Each row is a point on a tangle of strands that fork, close into loops and nearly touch. The rows are in no order.
In the rows, 100 means zero.
Points whose rows are less than 128 apart are linked; no others are. Some points are linked to none.
J719: [100  63 143 123 135  85  78 136  73  91 117  89  64 113  72  56  93 160
  93 138  77 110 127 116 104 125  91 137 112  87  74  70 101  87  72 138
  87 110 110 129 110 112  92  94  90  78  72  66 125 103 111 131  58 125
  87 107  47]
J817: [123  71  82 114 139  90  76 130  88 116 113  89  65  69  71  77  85 125
 126  96  92  71 110 151  96 108 117 133  89  66  90  68  86  99 105  74
 109 108 104 110  92  66 131 110 106  69  71  86  76 117  77 107 119  95
  93 131  93]
J221: [138 112  70 103  99 124  82  94  90 136  95  84  66 121  62  94 120 122
 143  75  92  99 108 129 131 106 112 145  64 122 108  72  56 117  78  55
  73  96 112 115  76  78 111 103 118  39  93 103  95  87  34 134 128 112
  93 101 106]
J319: [ 87  92 143  81  89 132  95  96 100  80 121 101  83  88 102 119 106 112
  96 104 103  87  82  90  90 136 123 116 120 123 109  95  91 127 126  90
 110 100 134 111 119 103  61 109  99 127  87  72 125 113  51 109  93  75
 100 105 100]
J678: [ 90  91 125 134 124  71 128  83 107  97 112  96 129  87 120  83 110 114
  80 142 100 118 128  95 113  74  73  93  91 112  78 115 102  73  50 148
  90 108  89  81  88 114 101 113  86  95  85 104 125 104 138 119  64 120
  95 111  71]
J780: [118 129 133 108 106 114  94  90  71  79  92 128  86 111  78 118 131 100
 126  86  73  93  59  56  94 150  69 131  78 134  76  79 100  95  88 119
  88  64 146 119 152  88  88 101  92 115 108  81 138 107 107 100 104 118
  95  93  75]
J897: [105 116  83  86  83 154  83  70 107  68 112 103 126 133  94 117  75  97
  85 104  80 120  61  62  95 103 121  83 105 129 137 106 102  89 115  98
  61  97  94 133  83 108  54  81 101  77 137 111  97  92  81  93 107 116
  74  91  99]
J350: [104 116 123 104 110 123  79  57  81  85 106  81 121  69  98 129 122 117
 129 100  77 101  77  72 111 124 110 131  74 105 101  99  74 114  71 135
 109  93 125  83 108  94  66 115  82  84 104 106  91  99  68 110  86 110
  96  99 103]
J519: [109  97 114  92 101 145  70  61  94  91 126  84 104  94  93 104 102 135
 110 116  85  99  85  84 108 106 145 125  91 126 123  94  74 109  94  98
  82 103 107 112  81 104  51 109  76  72  93 105  86  93  53 132  82 106
  84  95 102]
J797: [102  74  91  93  98  69 120 150 121 121  94  96  68 105  97  86  79  86
  94  99 123  79 121 142  97  89  98  85 133  74  97 101 115 107 139  73
 116  95  96 116  92  86 120 104 136 118  79  74 108 116  96  95 113  87
  93 119 113]
J800: [120 100  68  96 103  65 118 140  97 121 101 129 103 124  86  65  69  83
  84 120 140  77 130 107  80  80  84  93  85  95  93  84 126  72  89  62
  73 109  85 104  81  94 116  87 114 108 102  93 123  99 141 104 115 111
  94 134  75]
J891: [106 100  70  79  92  72 125 109 127 101  66 128 124 135 121  71  79  56
  58 109 140 110 160 103  60  39  85  74  97 105 118  96 137  68 109  88
  89 116  86  84  58 126  95  87 108 130 129 132  97  85 145 103  87 103
  60 127  72]
J737: [ 92  74 110  69  72 100 116 102 116 111 106  81  60 113  91 110 108  91
  98  89 117  74 121 152 102 103 129 102 138  96  99 115  81 149 156  77
 115 104 104 112  97  76  99 102 114  99  80  68 117 101  47  99 103  55
 103  99 146]
J997: [118  85  62  91  76  65 104 142 150 142  55  76  69 118  98 109  90  78
 101  62 118 119 149 148 110  74 117  99 110  98 118 111  90 106 152  50
  98  88  92  99  69 117 123  91 148  90 100  76  90 103  63 110 124  68
  78  99 125]
J758: [ 89  58 110  81  95 128  95  93 122  84 129 104 100  79  92  98  94  76
  64 127  96 118  81 107  72 108 144  80 154  97 150 111  94 130 149  80
 113 123 106 124  83  82  64 118 117 121 103  75  97 117  98  88  92  72
 102 103 115]
J571: [117  97 125 113 125 102  91 120  83  96 114  84  72 117  59  79 100 143
 118 128  83 100 108 111 106 114 105 136  75 110 100  73  84  85  78 117
  76  94 117 131 102 101  73  94 101  77  82  76 126  94  90 131  85 125
  82 102  60]
J50: [112 108  95 101 102 132  91  82  96  71 121 109 138 126  93  85  77 103
  82 128  83 129  71  61  80  99 123  81  89 121 143 102 104  72  89 110
  75  94  95 110  89  94  68  88  99 102 135 101  96 105 137 103  84 131
  72 119  85]
J279: [ 95 121  99  79  86 125  80  77 104  69  91 118 141 124 108 135  84  75
  82  99  78 119  54  44  80 137  94  72  79 109 122 109 115  99 103 110
  99  72  99  77 128  91  77  98 107 121 143 103  91 109 121  56  89 103
 103 103 107]
J524: [102 161  85 118  90 110 117  75  99  95  99  93 148 117  59  83 114  91
 100 124 116 105 112  95 108  77  62 114  70 117  91  95  73  84  75  99
  51  82 110 105  71  93 128  73 115  81 154 104 140  53 132 101 110 158
  68 101  82]
J866: [100 116 132 145  98  94 119  81  63  80  99 116  72 103 114 126 122 102
 100  82  91  84  44  71 121 146  39 125  97 102  45 106 118  99  79 143
 124  82  86  95 158 103 118 100  60 121  99  95 127 103 152  80 100 119
 142  82  91]
J212: [101  77  89  84  88  92  90  94 141 120  78  84  86 103 119  70  87  88
  62  85 114 142 147 138 107  35 128  68 130 106 148 107 102  73 151  85
  98 126  83 123  39 142  81 107 111 102  93 115  79  87  99 136  87  99
  65  92 105]
J840: [ 71 108  92  91 105  89 120 112 109 100 104 121 136  75 143 116 101  88
  83  87  94 108  81  62  81  93  90  44  99  75 100 110 143  94  65 105
 131  93  78  46 147  90 110 102  86 141 114 143  67 117 143  70 102  89
 161  82 126]
J664: [119 112  43  92  96  54 109 144 123 130  70 112 110 124  90  94  64  57
  96  91 136  90 141 111  81  67  77  92  72 100 102 105 119  88  89  58
  87  95  97  83  83 107 134  88 131 100 122 101  97  94 109  97 128 103
  83 130  94]
J662: [ 59 174 116 132 107 123  95  93  88 105 103 130 120  76 117  80 129  77
 125  90 104  68 108  85  92 111  73 105  68  81  31  96 114  97  65 102
  88  80 129  54 156  69 183  57  66 121 131 120 117  87 161  46 124 112
 130  79  90]
J408: [106 123  88 114 114  68 119 114 105 125  81  87  97  85  85 102  88  95
 125  96 118  84 130 116 110  79  82 111  61 103  81 102  99  86  73 117
  97  97 107  68 100 108 131  96 120  86  93 100 107  88  90 103 114 106
  82 109  91]
J561: [105 103  82  62  99 117  81  98 117  68  89 112 157 133 115 103  73  69
  69 124  95 148  80  53  61 104 111  59  92 101 144 115 116  87 104 107
  91  94  93  96  88 102  66  91  97 113 154 111  75 103 130  78  81 109
  87 110 102]
J542: [ 75 135  86  74  82  82 126  79 113 100  66  93 167 110 125 104 117  75
  91 111 120 140 143  88  98  46  69  62  80 111 115 126  95  87  86 134
  96 100 100  62  69 148 114  92 115 107 155 132 100  70 130  90  78 105
  74  92 102]
J342: [101  74  56  74  77  95  93 102 128 114  60  63 103 107 121 148  95  81
 109  69  97 122 124 118 101  68 143  90 106  85 132 115  77 113 140  84
 123 102  99  86  64 123  87 106 114  82 122 128  55  96  53 102 103  56
  84  76 138]
J238: [ 90  98  53  94  77  66 125 109 115 119  54  82 112  93 109 150  94  87
 124  58  93 111 122 110 116  70 108  81  80  83 102 111 103 105 117 101
 126  96 102  64  91 139 115  88 130  86 118 125  60  80  72  80 117  58
  86  89 138]
J435: [ 88  51  90  85  90 112  98  94 114  71 111 113 117  83 130 112  93 104
  67 120  98 134  63  79  90  94 123  69 150  82 155  99 109 110 128  85
 130 116  92 102  94  88  53 125 105 119  95 114  74 125 117  78  87  95
 124 107 110]
J688: [ 96  84  93  86  83 137  78  57  94  59 106 121 116  88 126 135  86 110
  71 102  83 106  37  61  90 127 119  83 133 110 143  91 103 111 137  93
 115 102  91 113 110  99  55 109  99 118 105 103  87 116 103  55  95  98
 120 109 116]
J361: [140  92  88 133 103 118  94  96  46  89 116 130  68 129  64  81 129 144
 110  92  81  93  49 100 111 141  66 134 116 128  99  64 100 108  89  77
  65  90  98 158 121  89  93 103 100  70  85  93 123  97 132  98 110 143
 137 107  70]
J25: [130  95  38 108  90 107  94 102 121 124  85  85  87 116  77  99  89  99
 102  65 104 104 119 154 133  70 103 104  94 116 123  83  84  94 107  31
  60  97  77 124  53  92 124  94 135  43  89 114  76  88  65 129 134 105
  85  99 122]
J173: [104  69 104  82  98  92  88  93 143 125  87  62  72  81 111  94  88  91
  87  95 116 125 140 137 108  73 151 107 117  85 148 119  64 118 150  88
 115 124  98 103  53 111 103 114 108  98  81  83  77 108  57 129  87  72
  79  93 129]
J787: [ 81  89 104 110  73  84 152  98  93  92 100 118 126 136 128 120  96 101
  83 107 110 103  90  76 111  80  69  48 137 112 102 119 118  69 108 120
 112 104  78  96  90 123  65 110  86 120 111 118 112  89 148  71  86 121
 122  94  91]
J111: [124  90  70 131 136  90 101 118  87 102 107 114  85  84  72  87  78 113
 108  97  95  78  84 123 103  89  91 116  92  84  91  74  93  85  93  75
  95 105  88 110  85  74 130  99 108  62  98 103  87  95 121  98 121 117
  97 143  81]
J112: [ 96  52 136  64 114  98  73 102 123 121 112  71  94  57 106  60  95 101
  70 129 108 141 135 122 109  92 147 111  99  80 145 116  64 122 129  94
 109 126 101  99  72  97  87 135 105 112  64  73 101 125  72 156  89  71
 101 102  99]
J415: [ 95  91 112 110  96  75 114 109  76 104  97  81  74  91 104 126 110 137
 144  91 102  72  98 111 124 115  95 127 110  89  54  96  98 121  88 127
 136  97  93  95 109 107  99 119  79  94  53  95  98  94  61 107  99  89
 112  97 132]
J107: [104  74  99 138  97 110 107  81  78  84 124 107  79 101 101  99  96 133
  92 114  92  81  55 105 114 112 107 109 144 103 101  94  99  98 110  98
  98 118  74 139  95  93  73 107  76  87  70  93 102 105 119  86  85 118
 121 114  90]
J657: [106  83 106 119 143  69  90 143  86 111  94  97  70  86  94  83  85 130
 125 100 108  73 115 126  94 113  71 116 102  74  35  89 125  89  65 118
 116  93 101  90 132  90 136  94  95  92  70  98 105 111  94  89 106 100
 110 110  90]
J161: [113 113  88 152  89 106 107  79  71  87 108 137  94 131  91 114  96 102
  88  88 104  83  37  80 114 122  58 113 107 108  96  97 105  81  95  89
  86  82  67 120 130  81 107  99  89 110 119 103 115 101 166  56 115 143
 141 114  72]
J535: [ 86  75 108  91  72  95 133  98 100  90 105 118 123  99 146 125 107 108
  77 118  89 116  71  65 105 114  82  47 126 108 106 125 119  98 113 116
 133 100  89  89 126 118  44 126  97 135  98 113 114 115 124  84  70  94
 136  90 116]
J543: [117 123  92 107 105 115 107  96  91  99 102  93  99 130  54  93 108 121
 118 101  93  97  85  98 121 101  84 119  70 135 111  95  87  86  75  91
  48  83 111 131  89 103  78  96 115  73 106  97 130  81  96 128 118 142
  73  94  80]
J619: [ 68 120  73  50  94  85  97 109 114  95  58  96 173 110 127 121 115  45
  82  89  95 145 128  81  57  84  86  40  66  74  98 113 124 104  88 113
 116 100  97  61 107 115 128  79 112 108 167 150  43  81 128  56  95  71
 109  83 115]
J19: [126 122  74  95 121 122  76  99  82 120  91  90  79  92  64 113 112 102
 149  76  75  97  84 100 107 121 110 154  51 110  98  76  71 118  82  89
 106  92 143  97 112  79 114 106 118  66 115  94  93  94  43 115 137  95
  80 117  88]
J168: [ 92  95 114  85  69  88 113 102  97 119  78  82  80  91 112 140 109 127
 143  89 110  89 122 107 123 107 123 113  96 101  89 117  85 136 106 110
 126  96 111  73  94 121  85 113 102 100  73  99  98 101  24 119  86  50
  99  84 146]
J806: [ 90  91  84  95 101  75 114  96 107 123  76  75 109  66 122 136  98 108
 126  86  96 101 113 101 120  82 116  99  77  88 100 117 102 111  93 113
 133 103 101  60 100 108 102 120 104  91  87 124  61  97  63 108 104  59
 102  95 139]
J83: [116 103 115 130 122  92 108 120  79 101 124 130 100 122 115  53  88  94
  94 129 129  73 103  81  69 118  81  94  95  88  61  91 145  78  64 112
  74  98  91  89 134  81 109  75  62 135 105  99 121 136 164  80  88 117
 119 119  61]
J950: [105 114 138 126 120 105  98  82  69  97  96  77  91  84  77 114 144 130
 143  98  81  98  89  89 129 120  82 152  85 114  62  92  75 111  54 158
 104  85 120 113 108 106  81 105  77  84  83  98 114  80  75 109  84 125
 100  86  83]
J185: [ 71 145 115 112 108 117  95  88  99 103 102 118 125  73 133 110 103  71
 107  72  74  91  65  56  94 125  86  77  81  88  74 118 136  99  73 115
 120  87 108  45 166  84 133  88  72 141 115 126  87 112 156  59 104  96
 153  82 118]
J892: [ 82  87 112 135 103  80 144 103  93  93 106 104  96  76 144 122 100 127
  91 103 100  93  69  89 116 110  62  92 120  79  57 121 118 104  76 136
 154 102  75  91 130 109  96 116  64 112  71 115 107 106 130  81  99  98
 153  85 115]
J12: [ 94 100 103 116 118  64 130  68 127  97  75 103 117  87 113  72  85 101
  73 119 119 109 148 106  99  41  81  95  91 121 103  99  94  59  73 133
  85 138  77  86  59 138 117 109 101  84  74 119 126  78 140 129  69 117
  70 121  68]
J766: [ 91  79  79  79  68 114 103 109 118 103  84  92  84 115 106 144  90  87
 112  68 104  87 105 104 110 104 133 100 125  96 114 109  93 131 149  58
 113  97 106 108  80  94  82 102 116 102 108 101  90  89  46  88 107  58
  98  82 138]
J456: [111  77 137 112 124 110  77 103  74  78 120 111  78  75 113 101 116 129
 116 109  85  88  68  86  94 151  92 131 113  95  72  81 108 117  82 132
 125  95 125 115 133  89  85 119  78 105  63  87 106 118  85 111  82 100
 112 103  85]
J515: [124  81 107 111 110  88  86 143  55  86 120 120  58 117  78  82 115 137
 108  91  97  83  64 122  96 148  68 127 142  91  62  78 117 120 113  87
 118  95 112 147 140  81 112 104 107 102  64  67 129 128 110  98 107 110
 130 108  75]
J307: [ 95  69 133  97 128 102  69 114 104 103 132  87  88  68  99  68  80 129
  89 142  86 121 109 109  98 110 140 111  99  86 122  94  87  96 101 108
 104 117 103 107  89  92  83 118  98 104  61  73 100 116 101 135  78  92
  86 109  79]
J618: [ 66 122 102  75  89  80 139  89 111  96  90 113 180 103 145  84 133  76
  72 114 122 123 155  72  79  57  63  43  89  91  97 129 122  91  80 123
 106 107  88  38  94 127 115  90  98 135 148 155  96  92 160  85  77  96
 110  87  96]
J855: [112 167 118 101  98 106 102  99  82 104  89 104 115 118  69 111 126  78
 134  93  88  88  87  57 105 126  66 112  44 119  78 104  93  95  72 124
  81  64 142  91 130  88 106  86 107 125 138  84 132  93 115 106 117 118
  75  94  90]
J595: [104  67  88 117 104 124  96  89  97  79 129 100  87  94  92  94  85 116
  90 110  93  90  77 119 105  87 143  98 138  98 134  87  96  90 127  68
  92 116  77 136  60  83  79 100  90  72  82 114  72 104  98  98  96 110
 108 105 114]
J430: [103  81 113 107 134  60 109 130 110 110 102 109  92  90 105  54  64 105
  87 125 126  87 142 109  80  82  99  93  90  81  84  87 123  64  78 108
  91 114  82  94  94 101 119 101  95 107  71  93 116 116 131 106  91 112
  94 120  67]
J987: [113  75 109 111 105 117  82 112  72  86 141 110  58 101  81  72 104 131
 101 115  89  77  62 124  95 138 118 129 145  90  96  80  95 113 129  85
 101 112 106 149 116  83  91  96  94  97  67  64 111 117 109  96  90 105
 116 117  83]
J14: [ 80 116  79  90  77  85 127 112  89  91  79 110 115 108 106 151  89  65
 109  65  92  85  73  72 108  96  79  72  92  88  92 112 123  95 115 101
 127  83  89  75 110  99  99  98 115 116 122 118  83  89 101  58 123  78
 119  91 132]
J941: [ 51 160 131 122 118 105 113  86 111 110 105 120 146  68 142  68 121  87
 102 118 114  87 138  83  85  94  80  83  72  92  52 119 115  98  45 112
  79  89 119  41 138  89 164  62  71 127 129 135 119  97 153  80  89 101
 116  73 100]
J367: [ 78 144  85  62 104 104  80  91 119  92  88  84 184  94 120 109  99  53
  90 113 104 156 111  66  61  88  96  63  57  86 110 121 100  93  80 126
 100  81 113  58  99  97 120  84 111 101 168 124  77  89 125  66  95  95
  77  98 112]
J610: [121  81 122 111  93 102  93  91  54  83  99 108  62  90  99 115 125 133
 142  82  88  65  77 103 115 153  84 158 125  99  43  75  86 135  97 124
 141  96 105 119 126  98 100 118  52  85  59  87 101  95  61 101  88  91
 123 100 119]
J180: [ 99  66  93  98 110  99  96  96 121  96 107  88 102  85 104  69  72  96
  81 109  98 115 116 123 108  62 135  88 120  91 153  94  91  68 124  78
  90 128  85 119  40 110  91 111 108  78  80 114  70  96 104 134 101 108
  73 106 100]
J981: [ 95  79  79  71  78 150  75  67 116  67 102  96 118 117 113 122  90 104
  79  99  93 122  81  89  91  88 132  65 145 118 144 111 100 100 134  82
  91 114  81 126  66 113  48  98  96  79 128 123  65  99  70  92 104  94
  92  73 123]
J265: [ 68 120 132 127  96  85 137  87  74  97 102 106 109  77 122 129 119  98
 115  94  83  88  73  73 124 118  58  94  84  84  53 120 123 100  72 145
 121  83  96  72 144 119 115 112  82 108  87 110 112  93 128  82  94  89
 135  73 111]
J420: [ 89  51 112  85 108  61 112 126 138 114 101  81  84  79 111  64  84  70
  68 109 119 102 136 137  83  72 123  61 139  58 128 105 106  93 141  87
 122 120  87 116  72  86 111 121 120 137  73  83  94 118 113 109 100  87
  94 103 112]
J577: [107 145  95 131 110 101 116  91  78 103  95  94 111 105  51  89 138 112
 128  96  99  97 100 105 135  89  51 134  66 129  72  87  78  91  62 100
  59  85 112 122  90  96 125  95 117  70 117 101 137  56 103  98 110 155
  93  92  79]
J473: [ 91  55 136 109 142  75  89 140 107 117 111  94  92  61 124  54  77 120
  85 135 111 107 120 109  81 113  99  90 110  69  78  98 125  84  64 118
 120 112  93  89 124  96 118 114  84 118  53  84 117 133 115 117  85 109
 119 103  90]
J57: [ 82 153  73  95  74 101 120  84 105  92  83  89 149 128  85 109 103  62
  93  97 116 113 112  96 107  61  65  83  79 117 100 117  98  90  88 107
  72  85 100  95  65 115 128  72 121  85 154 115 109  54 116  76 102 124
  77  94  99]
J227: [108 127  99 134 104  92 119 107  74  99 109 136 106 120 113  91 102  85
  98  94 124  67  72  77  95 117  48  98  95  92  58  95 125  94  73  96
  98  80  78  92 142  76 130  80  70 128 122 111 118 117 164  54 111 127
 142 105  70]
J994: [ 96  95 123  76  69 147  74  68  95 110 161  96  51 131  52  68 135 121
 101 110  90  49 130 151 101 108 139 112 154 127 101  88  82 142 128  57
  47 139  77 155  93  91  99  97  84  71  73  54 105  95  43 138  97  88
 107  80 105]
J510: [ 97 127  91  79 122 110  78  98 113 112  92  69 151  86 101 118  92  79
  97 119  96 148 101  73  88  88 113  96  45  97 122 125  83  97  75 129
 101  88 123  62  93 100  88 100 114  93 151 109  86 101  87 116  96  95
  66  95  99]
J707: [ 86  63 122 116 119  77 111 140  96 101 122 101  84  80 146  85  96 134
  84 122 108 103  81 100  90 126  80  79 137  66  49 108 133 111  78 123
 148 104  84  95 144 101 104 111  76 126  55  98 108 136 121  94  89  95
 148  91 114]
J428: [ 74 157 101 106  96 109  92  95  78  96  93 105 118  76  90 129 111  57
 130  68  67  85  69  71 107 120  80  96  65  92  72 113 116  98  81 112
 117  82 122  44 152  90 149  95  98 119 124 104  82  89 109  64 133  84
 113  87 110]
J70: [128  91  83  88 100 115  65 108 137 142  93  60  53 101  90  62  70  98
  80  96  96 125 133 136 108  83 173 143  67  89 148  95  48  93 141  71
  82 125  95 114  45 107 119  89 118  73  96  79  84  97  64 156 112  83
  61  99  96]
J505: [107 104 122 108 116  74  78 124  57 101  78  89  65 113  62 103 132 152
 153  88  89  92 114 121 116 128  74 155  99 105  47  86  89 112  60 151
 111  82 129 111 127 104 103  97  99  86  71  85 120  98  55 119  97 116
  97  89  77]
J59: [128  89  66  98  83 122  75  98 114 133  97  80  66 123  84 109 110 104
 129  70 110  88 119 142 128  91 126 121 107 113 114  95  71 127 123  27
  78 102  89 120  60  78 113  98 116  54  85  90  84  99  27 131 121  88
  90  95 134]
J845: [ 88  99 136  79  72 137  84  84  91  88 135  94  64 112  80 100 122 126
 101 110 103  67 102 120 101 125 130 125 144 134  98  92  82 132 121  79
  82 109 112 139 101  98  79 100  87  98  68  68 124  92  34 116  94  87
 100  92 100]
J625: [126 118  87  91 115 141  67  68  72  82 107 116  83  88  81 126 115  98
 132  62  64  89  50  77  92 148 109 150  76 130 105  62  89 125 114  75
 110  89 142 102 126  76  93 105  91  86 114  90  99 103  62  92 121  98
  93 118  79]
J555: [ 82 107  97 137  74  94 135  75  79  78  96 122 106 124 116 134  91 102
  77  91 110  88  48  71 115 109  52  84 124 103  96 109 105  80 107 123
 115  97  53 103 121 100  93 108  74 115 112 106 109  98 150  51 103 121
 146  95  90]
J654: [108  82 140 104 137 105  77 118  85  88 128 106  95  91  96  84 100 123
  99 134  89 113  88  70  77 139 113 101 101 101 100  96 107  94  86 119
 100  95 123 109 127  94  72 112  94 118  86  72 119 135 113 120  73 103
  92 108  74]
J735: [ 98 111  83 112  86 107 104  97  77  78  94 109  97 108  90 138  94  91
 113  83  92  80  57  87 118 107  79 112  97 102  93  98 103  98 109  86
 110  86  91 109 105  90  92 107 104  88 104 104  96  93  91  69 121 107
 120 102 112]
J566: [ 64 137 123 108  99  84 141  90 112 101 102 125 157  93 154  74 125  76
  82 131 127 101 152  78  82  82  70  62  90  98  73 129 128  97  48 122
  84 108  94  34 128 103 117  77  79 130 127 144 122 119 155  84  77 105
 122  83  99]
J480: [ 71  61 140  70  93 128  95  93 113  89 134 100 102  78 104  97 116 104
  71 129 101 121 107 104  92 116 142  95 140 126 129 121  82 138 139  93
 111 121 129 117  97 108  46 121 100 120  76  62 116 109  55 123  77  66
 106 101 116]
J277: [108  80  74  82 120  87  90 129 123 101  98 105 128  98 109  83  59  65
  77 125 120 109 116  80  65  75 121  69  88  74 134  98 126  79 106  77
 106 107  92  87  75  99 100  95 104 120 124 112  73 110 123 103  99 103
  74 117  87]
J122: [ 82  97  82  66  99  86 109 103 104  87  80 107 167 100 133 109 100  67
  70  95 107 128 103  72  59  78  83  32  97  69 120 104 140  95  90 105
 123 101  72  58 115 100 110  94 103 128 151 166  45 112 141  51 100  87
 146  90 108]
J332: [109  79  96  94  74  47 114 124 135 127  76  84  56 106  94 100  82 105
 110  77 123  94 157 169 125  66 110  94 125  90 101 100  84 104 139  85
 107  95  82 106  77 108 126 102 121  98  59  78  98 106  63 111 105  81
  83 102 132]
J903: [ 99  78 107  87  79 131  80  80 122 108 142  86  63 113  75  74 114 104
  88 109  99  73 129 151 116  78 152  93 151 109 120 102  88 115 149  61
  70 137  68 152  59  87  93 100  90  75  74  81  74  92  67 123 100  84
  89  87 125]
J308: [ 91 101 119  84  95 104 110  95  94  90 106 107 121  98 121 128  93  90
 101 111  92 112  75  51  93 123 102  75  86 111 106 112 115 100  97 119
 112  82 118  78 125 108  64 112 102 136 108  98 116 118 100  90  88  87
 103  99 113]
J192: [125 170  91  94  98 116 101 105  99 113 109  98 132 123  64  88 117  86
 108 119 100 113 109  80  91  99  71 117  39 119  89 100  80  95  62 116
  58  68 141  99 106  78 104  68 108 109 162  89 136  73 123 114 108 141
  61 106  79]
J493: [102  73  99  85  92 115  67  90 154 132  85  63  65  95 112  55  83  65
  58  79  98 146 142 149 100  67 176 108 100  84 170 117  58 103 167  82
  87 137  83 127  36 123 108  97 108  90  96  83  75  95  78 158 111  68
  66  84 103]
J815: [113 110  91 115 127  54 108  86 136 120  72  91 100  57 103  84  70 111
  90 102 117 105 144 116 108  54  95 112  63 100 109  94  72  69  67 130
  95 121  92  70  64 131 134  98 116  84  75 111  92  95 101 123 103 105
  69 124  86]
J478: [125  99 116 127 103  82 100 114  56  88  99 132  64 115  89 100 125 117
 119  85  99  82  44  89 111 145  44 124 105  96  48  82 120 100  83 115
 107  71  99 122 148  93 120 102  85 109  77  81 136 113 128  86 115 125
 144  99  69]
J624: [114  69 109 100 120  97  82 116  94  98 134  85  53  81  73  82 110 111
 116  96  93  60 109 168  95 119 134 132 133  65  96  80  71 145 140  71
 114 117  97 125  94  45 123 107  97  82  70  63  85 118  72 110  99  79
 102 121 119]
J360: [136 114 123  96 112 131  72  61  70  62 109 134  62  83  91 123 134 116
 111  63  59  77  47  63  89 157 100 152  89 125  83  49  96 115 105 100
 101  71 150 121 154  93  85  96  91 115  99  82 116 125  94 102  98 105
  97 110  62]
J169: [113 113  97  96 106 118  84  95 111 109 102  73 113  97  87 105  80 107
 101 112  93 122  95  94 101  85 135 117  59 109 131 104  78  77  85 114
  84  99 113 102  69 109  78 100 108  75 115 104  89  92  76 130  96 106
  58 106  90]
J948: [106 114  48 122 103  93 116  97  94  94  88  95 119 101  69 121  91  86
 116  82 105  84  86 116 122  74  75 107  95 109 103  93  86  84  84  72
  87 102  84 109  76  79 116  95 117  61 112 121  89  75  99  83 129 128
 105 112 103]
J26: [ 92  67  94  70  73 144  78  72 133  95 119  91  91 110 109  88 115  92
  73  96  99 101 111 127 102  63 159  65 161 110 144 115  95 113 156  66
  87 139  76 144  52 106  63 107 100  87 104 113  65  96  63 110  98  77
  81  66 124]
J2: [101  91  74  76  93  85 101 100 143 114  53 114 109 127 122  73  78  75
  57  77 130 145 160 106  77  31 103  59 107 110 144  96 122  60 129  98
  94 129  79  99  36 166  98  97 110 119 109 121  85  74 132 136  89 117
  51 116  88]
J709: [ 88  89 118  98  54 130 109  86  96  91 137 118  66 132  90  95 111 115
  82 113  99  66  78 126 115 114 111  88 183 127 101 105  92 126 146  83
  90 116  85 148 108  98  67 104  86  99  56  76 127  96  71  91 100  89
 121  88 125]
J574: [ 88 122 126 122 129  67 111 122  92 128  86  86  94  72  94  91 102 113
 139  99 106  76 119 106  99 111  84 113  61  89  46 106 120  94  43 149
 106  82 118  71 148 113 136  91  99 110  83  94 110 103  92 102 112  92
 105  97  91]
J349: [ 79 132 109  81  72 109 111 104  76  83  79 130  95  91 104 159 100  73
 113  67  65  79  58  58 110 130  73  94  69  98  78 113 128 103 105 105
 125  79 115  57 158 110 109 103 101 136 100  96  96  90 100  74 120  60
 114  71 127]
J667: [115 102  69  94  86  70 111 137 120 132  73  84  87 116  86 118  78  86
 120  85 126 104 127 114 104  84 103 102  78 111 106 111 100  95 108  76
  93  87 108  83  87 118 113  94 143  92 100  91 106  91  74 111 127  90
  74 109 114]

A fork is a point with three links, a tip a point with one. Leave the first point through the second and follow the links. Name the first fork or tip that comes.
J619 / J122 | J624
J227 / J161 | J845
J624 / J817 | J505
J891 / J2 | J667
J25 / J59 | J524
J307 / J654 | J737
J430 / J473 | J891
